Points, in no order, along strands that fork, close into loops and pass close to each other.
Points whose rows are less than 124 apart are linked; no others are.
J983: [ 11 -10  -3  11 -13  61 -27  69  28  14  59 -17  20 -41   3   0  31 -68
 -71 -27 -22]
J545: [  7 -62  -7 -29   0 -19  35 -75  37 -20  -5  12 -27   4  40  33  53  61
 -41  14  22]
J470: [-54 -39 -74 -54  -9  -9 -30 -11 -65   6   8  47  22  87  26  30  -6 -41
  13   2 -24]
J729: [ -6  13  -6  55  26 -40  -1  12 -28  23   4 -30  -1 -13 -58  19  -3 -21
  15  43 -13]
J999: [ -6   1  -3   8  12 -64 -54 -21  28  14 -55 -14  20  40 -12   3   6  18
  76 -40 -19]
J389: [ -3  30  -1  22  28  31   4  43  55 -69  13   4  20 -20 -43  10  46 -67
 -39  16  33]
J390: [-68 -55 -40 -17 -33 -18 -17 -21 -57  11  22  27  -8  -1   1  -4  -6  37
  -7  20 -11]
J578: [ 27 -22  -9 -37 -13   8  -4   9 -32   8   9  -4 -25 -23  -3  39 -87  18
  26 -23 -59]
J377: [ 54  44 -10 -16  38  59  52  -3 -50 -31 -21 -21  47  72 -15  43  61 -29
  10  22  -2]
J451: [-84  16 -30 -10 -66 -12 -34  -5  12  15  27  47 -31  16   0 -62 -63  34
 -25 -11  27]
J962: [-29 -61  -1 -45 -35  58 -17 -86  32 -50  53  16 -25  50  37  11  19  29
  -8 -17  35]
J423: [ 52  54 -29  24  37  37  13  56 -26 -34  33 -20  -5  26 -37  35  10 -78
   0  38 -15]
J771: [-15  24  -2   9  17  24 -34  34  79 -51  -9  -6  52 -29  -3  -3  74 -55
 -73  -9  43]
J19: [-10 -10   5 -19   6 -42  24 -46 -13  46 -14 -39  63 -66  50  23 -16   2
 -41  22 -18]
J541: [ 40  23 -56  13  -2   3  11  19 -63  52  -6  -9 -12  76 -28  25  19 -14
  34   3 -36]
J88: [ 36  20  33   2   3   1  38  -2  -8   7  26 -32   6 -84   5   8 -46   3
 -13  18   4]
J616: [ 54   0  48  39  19 -18 -25  65   8 -10 -15 -13  16 -43  71 -55  18 -14
  37   6  16]
J928: [-12  15  21   0 -40  -8 -37   1  28  31 -17  10 -68 -14 -11 -31 -95  29
   2 -20 -12]
J993: [ -9  24   8  19 -11 -79  28  15   2  32 -31  15  -2 -21  46 -63 -19  58
  32  -6  46]
J359: [ 30  -3 -50 -15   1  -4  18  -2 -95  43   1 -20  30 -11  12  35 -13 -11
 -26  54 -30]
J128: [-39  58   6  30   8 -77  31  16  33  10 -32  -8   3   7  10 -12   9  32
  42 -36  11]
J426: [ 75 -13  56  36   2  -2   5  44  18  -8  14  17  -3 -79  41 -74   4 -20
  15  19  56]
J319: [-14  63 -29  29  10 -21   7  18  -6 -27   5  25 -36  14 -87   1 -51 -42
  56  -6  21]
J828: [-50 -11   2 -27 -19 -78   3  -1   3  27 -25   6   1 -14  67 -30 -13  55
  17  -7   6]
J141: [ 14   1  -2   3  18  45   5  64  40  -9  48 -21  30  12  -8  30  57 -78
 -40 -38 -49]
J367: [-19  47 -17   5  27 -39  25  -6 -18  26   3 -51  75 -41  14  40 -20 -32
 -33  19  -5]
J991: [ -2   8 -57  20   6  11 -31  -7 -39  33 -19  -5 -16  77 -68  15  -5   2
  39 -30 -40]
J845: [-18 -24  -7  21 -14 -29   2 -11 -55  37   6   5 -21 -32 -33   4 -19  35
   2  31 -13]
J900: [-29 -31 -36 -40 -39 -46 -85 -26  25  -1 -42  25  28   0  34  -9 -39  24
  26 -22 -15]
J624: [ 12  19  29  28   2 -22 -12  46  27   2  13  -8 -32 -22 -26  -9 -21 -23
  51 -31 -11]
J530: [ 76 -11  68  31   9   1  33 -17  10  32 -36 -25 -26 -39  59 -43  17  49
  10   7  26]
J234: [ 19  88 -31   8  30   9  49  41 -33 -15  -3  -5 -38  41 -30  46 -23 -36
  -2  26 -19]
J775: [  7 -55 -39 -29 -36  56  10 -58 -38  -6   8  30 -55  11 -24   5 -19  72
 -18   6  -5]
J69: [-56 -30 -12 -29 -49 -50 -66 -10  22   1 -24  27   9  15  67 -56 -21  55
  16 -21  16]
J934: [-73 -11  -9 -14   9 -77   8 -18  -3  19 -17   6  13  11  29  23  15   8
 -11  14 -37]
J827: [-26  65 -11   5  43 -35  53  -6  -3  -1 -11 -36  45  11  -3  48   7 -16
 -11   6 -14]
J897: [ 36 -22 -28  -6   7 -32  24 -53  54 -29 -37  25 -67   9  64  17  37  68
 -24  11  43]
J229: [ 48  17  24   5  10  49 -18  -2 -19   6  41 -64  32 -88  -7   8 -35 -35
 -46  14  31]
J587: [-87  46 -50  -7 -42 -33 -44 -13  41  19  -8  35 -22  42 -14 -33 -44  23
 -20 -27  -7]
J673: [ 40 -30  27  13 -16  42  18 -19 -10  38  22  -7 -47 -40 -39 -10 -35  46
  37 -29  -4]
J829: [-28  21   8  28  26 -32 -20 -28  33 -18 -51 -12  -3  53 -61   9  25  27
  59 -31   6]
J474: [ 12 -50   0 -55 -47  31 -74 -61  59 -46 -26  31 -12  33  77 -34 -18  61
  -8 -10  37]
J667: [-24 -46 -19 -53 -10 -20 -12 -13 -30   1  -7  18  -8  -9  33  48 -67  -1
  10  -9 -51]
J235: [ -4 -53  -8 -42 -28 -11 -66 -30  16 -14 -57  34   2  23  95 -69 -33  76
   6 -13  37]
J968: [ -7 -21  22 -10  20  82  32  32  34 -70 -33  56  19  -3 -57  -4  67  -9
 -77  20  10]
J516: [-25 -61  22 -24 -34   3 -33 -51  17 -35  -1  37 -62   4  15 -17 -15  66
 -33  28  40]
J844: [  3  31  48  39  -8 -45  53   5   3  56  20  21 -28 -61 -16 -59 -17 -11
  29   0  27]
J543: [-16  73  32  43  29 -52  20  42  40  -4 -14   6 -18   6  31 -39  30 -15
  65 -28  36]
J42: [-11 -89  15 -63 -17  -7   1 -46  -9  -8 -16  30  -2  -9  40  27 -28  36
 -16   3 -32]
J145: [ 59  27 -16  44   0  36   9  66 -43  15  54  -8 -14  -2 -35  -4  -3 -66
   2  21 -16]
J725: [ 26  18   7  19   6  21   3  59 -20  15  42 -11 -39  14 -45   9 -38 -29
  26 -14 -38]
J614: [ 24 -27  16 -12  -1 -52 -43  -4  12  23 -52 -11  24   7  56 -19 -17  28
  86 -53 -20]
J169: [-25 -34  15  -4 -28 -25  40 -48  -1  -6   4  39 -57 -34   6 -24 -18  63
 -45  46  42]
J517: [-18  31 -33  32 -22 -11  -9  10 -22  28  17  27 -43  -5 -83 -28 -72   3
  42  -8  12]
J744: [-24  50  44  19  49  -2  49   4  48 -61 -14 -15  28  11 -21   1  49  -8
  29 -10  34]
J461: [-13  54 -26  20  35  24  35 -19 -21 -35 -18  10 -13  55 -96   7 -13   9
  53  -8  33]
J967: [ 19  -2  50  40 -14  40  12  59  33  42  51 -11 -15 -47  -7 -31  30 -43
 -26 -17 -14]
J644: [-30  35 -46  21   7   6 -28 -28 -11 -18 -35   7  -5  67 -91  18 -20  24
  43 -17  -2]
J148: [ 11  12  45   7  41  77  19  15 -23 -65 -13  -6 -18  54 -69  17  28  -8
  14   4  -3]
J121: [ -4 -68  42  -2   2 -43 -22 -23  -7  73 -27 -14  14  -1  24  12   2   7
  12 -11 -63]
J935: [ 21 -24  16 -16 -46  -3 -39 -29  22   4 -32  32 -68 -11   2 -31 -46  82
  -5  -5  15]
J680: [  8 -43 -41 -50 -14  11  36 -38 -87   9  24  12  23 -29  36  33 -16  15
 -33  44 -18]
J206: [ 10  31  19  68  14 -24  35  10 -18  37  31   4 -10 -47 -46 -31  -8 -45
   5  31  20]
J89: [-55 -46  33 -51 -44  48 -35 -69  12 -37  72 -11  14  45  49 -31 -26  18
  -4 -10  52]
J60: [ 41 -52  63  12  -1  -9  -6 -23  -3  61 -32 -28 -18 -20  23 -14  13  44
   1  -4 -25]
J979: [-77 -23  -3 -43 -61  30 -30 -21  -1 -22  59  24 -21  20  46 -31 -39  26
 -23  -2  19]
J988: [ 52  56 -22  12  26  41  41   6 -42   1 -36  -9 -20  98 -49  29  48  -4
  34   9 -14]
J662: [ 13 -16  49  -8  29 101  26  39  23 -75  -6  21   5  32 -49   4  51 -24
 -36   1 -23]
J188: [-37  41 -25   2 -35 -10 -68  -3  46  37 -34   3 -24  31 -24 -10 -60  14
   8 -40 -37]
J582: [ 59 -26  62  22 -14  57  16  19  21  14  41 -16 -23 -63 -17 -31  12   2
   9 -18   2]
J439: [ 67  18 -50  -4  32  15 -18  20 -63  37   0 -53  52  23  -5  46  -3 -62
 -24  33 -35]
J326: [ 71  36  -4 -16  19 111  45  23 -38 -55   0  -6  37  45 -23   4  71 -33
 -32  44  36]
J171: [  9   8  24  44  18 -16  -8  64  49 -38  21   3  -7 -26 -28 -15  53 -52
  22 -14  14]
J736: [ 28  21  46  15  11 -33   4  31  27  18   5 -26  13 -58  33  -4 -10 -10
  21  -3  -9]
J395: [-16 -61 -55 -58  -6 -26  -5 -12 -68  29 -17  33  17  34  21  58 -36 -33
  10  -1 -55]
J931: [ 17  22  25   8  -8  11 -28  40  47  -4  32 -22  52 -87  53 -34  44 -38
 -25 -23  39]
J183: [ 31 -24  -4  32 -15 -27 -25  76  48 -17  12  35  -2 -66  -8 -48  59 -51
 -20   3  21]
J792: [ -9  35  20  13  47  11  36   6  17 -45 -13 -23  14  29 -43  45  32 -26
  18   2 -15]
J361: [ 20  -5  33  14  28  13  -3  26  39  33  26 -40  52  -1  13  29  43 -83
  -3 -38 -50]
J707: [-78  29 -32 -18  31 -51  41 -27 -18 -11 -32  -3  32  52   4  52  21   6
 -24  17 -25]
J230: [ 41  32 -25  14  22  37 -29  18 -58  10  34 -65  54 -28 -10  29  -8 -73
 -39  22   9]
J969: [-87 -24 -65 -24 -17 -33 -49 -15 -36 -20   7  30  14  64  -5  22  -8   0
   8   6 -14]
J253: [-39 -72 -34 -40 -31  54  21 -64 -24 -36  51  34 -28  26   9  24  14  64
 -15   9  26]
J808: [-22  67   7  25  15  -3   5  31  65 -19  22 -43  67 -42  24 -10  77 -53
 -19 -21  44]
J352: [ 21 -54  29 -47  11 -22  37 -62   4  20 -20  -7  23 -51  53  28 -10  32
 -38  16 -24]
J847: [ 26 -13  36  -8   2 -29  39 -36  18   9 -48  15 -41 -34  53 -22   8  81
 -28  27  39]
J59: [  5  40 -17  13  39  75  24  13   7 -62  11 -11  43  20 -35   7  66 -52
 -57  27  39]
J276: [ 25 -27  23   1  13   6  15   2 -19  59  10 -32  35 -12  -3  26   2 -36
  15 -16 -61]

A fork is a point with three links, a tip a point with one. Leave the first point through the second and follow the links. Name the first fork or tip that comes.
J389; J59: J644
J847; J530: J673
J967; J983: J847
J169; J516: J775
J844; J206: J667

How many points has the smallest loop of links through each point below? Write none if it is on no loop.
J470: none
J847: none
J624: none

Name the points in between on the shortest way along the links from the first point to the second, in order.
J729; J235: J845 > J390 > J969 > J470 > J395 > J667 > J42 > J352 > J19 > J367 > J827 > J707 > J934 > J828 > J69
J121; J587: J60 > J530 > J847 > J169 > J516 > J935 > J928 > J188
J517; J423: J319 > J461 > J644 > J991 > J541 > J988 > J377 > J326 > J59 > J389 > J171 > J624 > J725 > J145
J847; J582: J530 > J60 > J121 > J276 > J361 > J141 > J983 > J967
J188; J775: J587 > J451 > J979 > J89 > J962 > J253
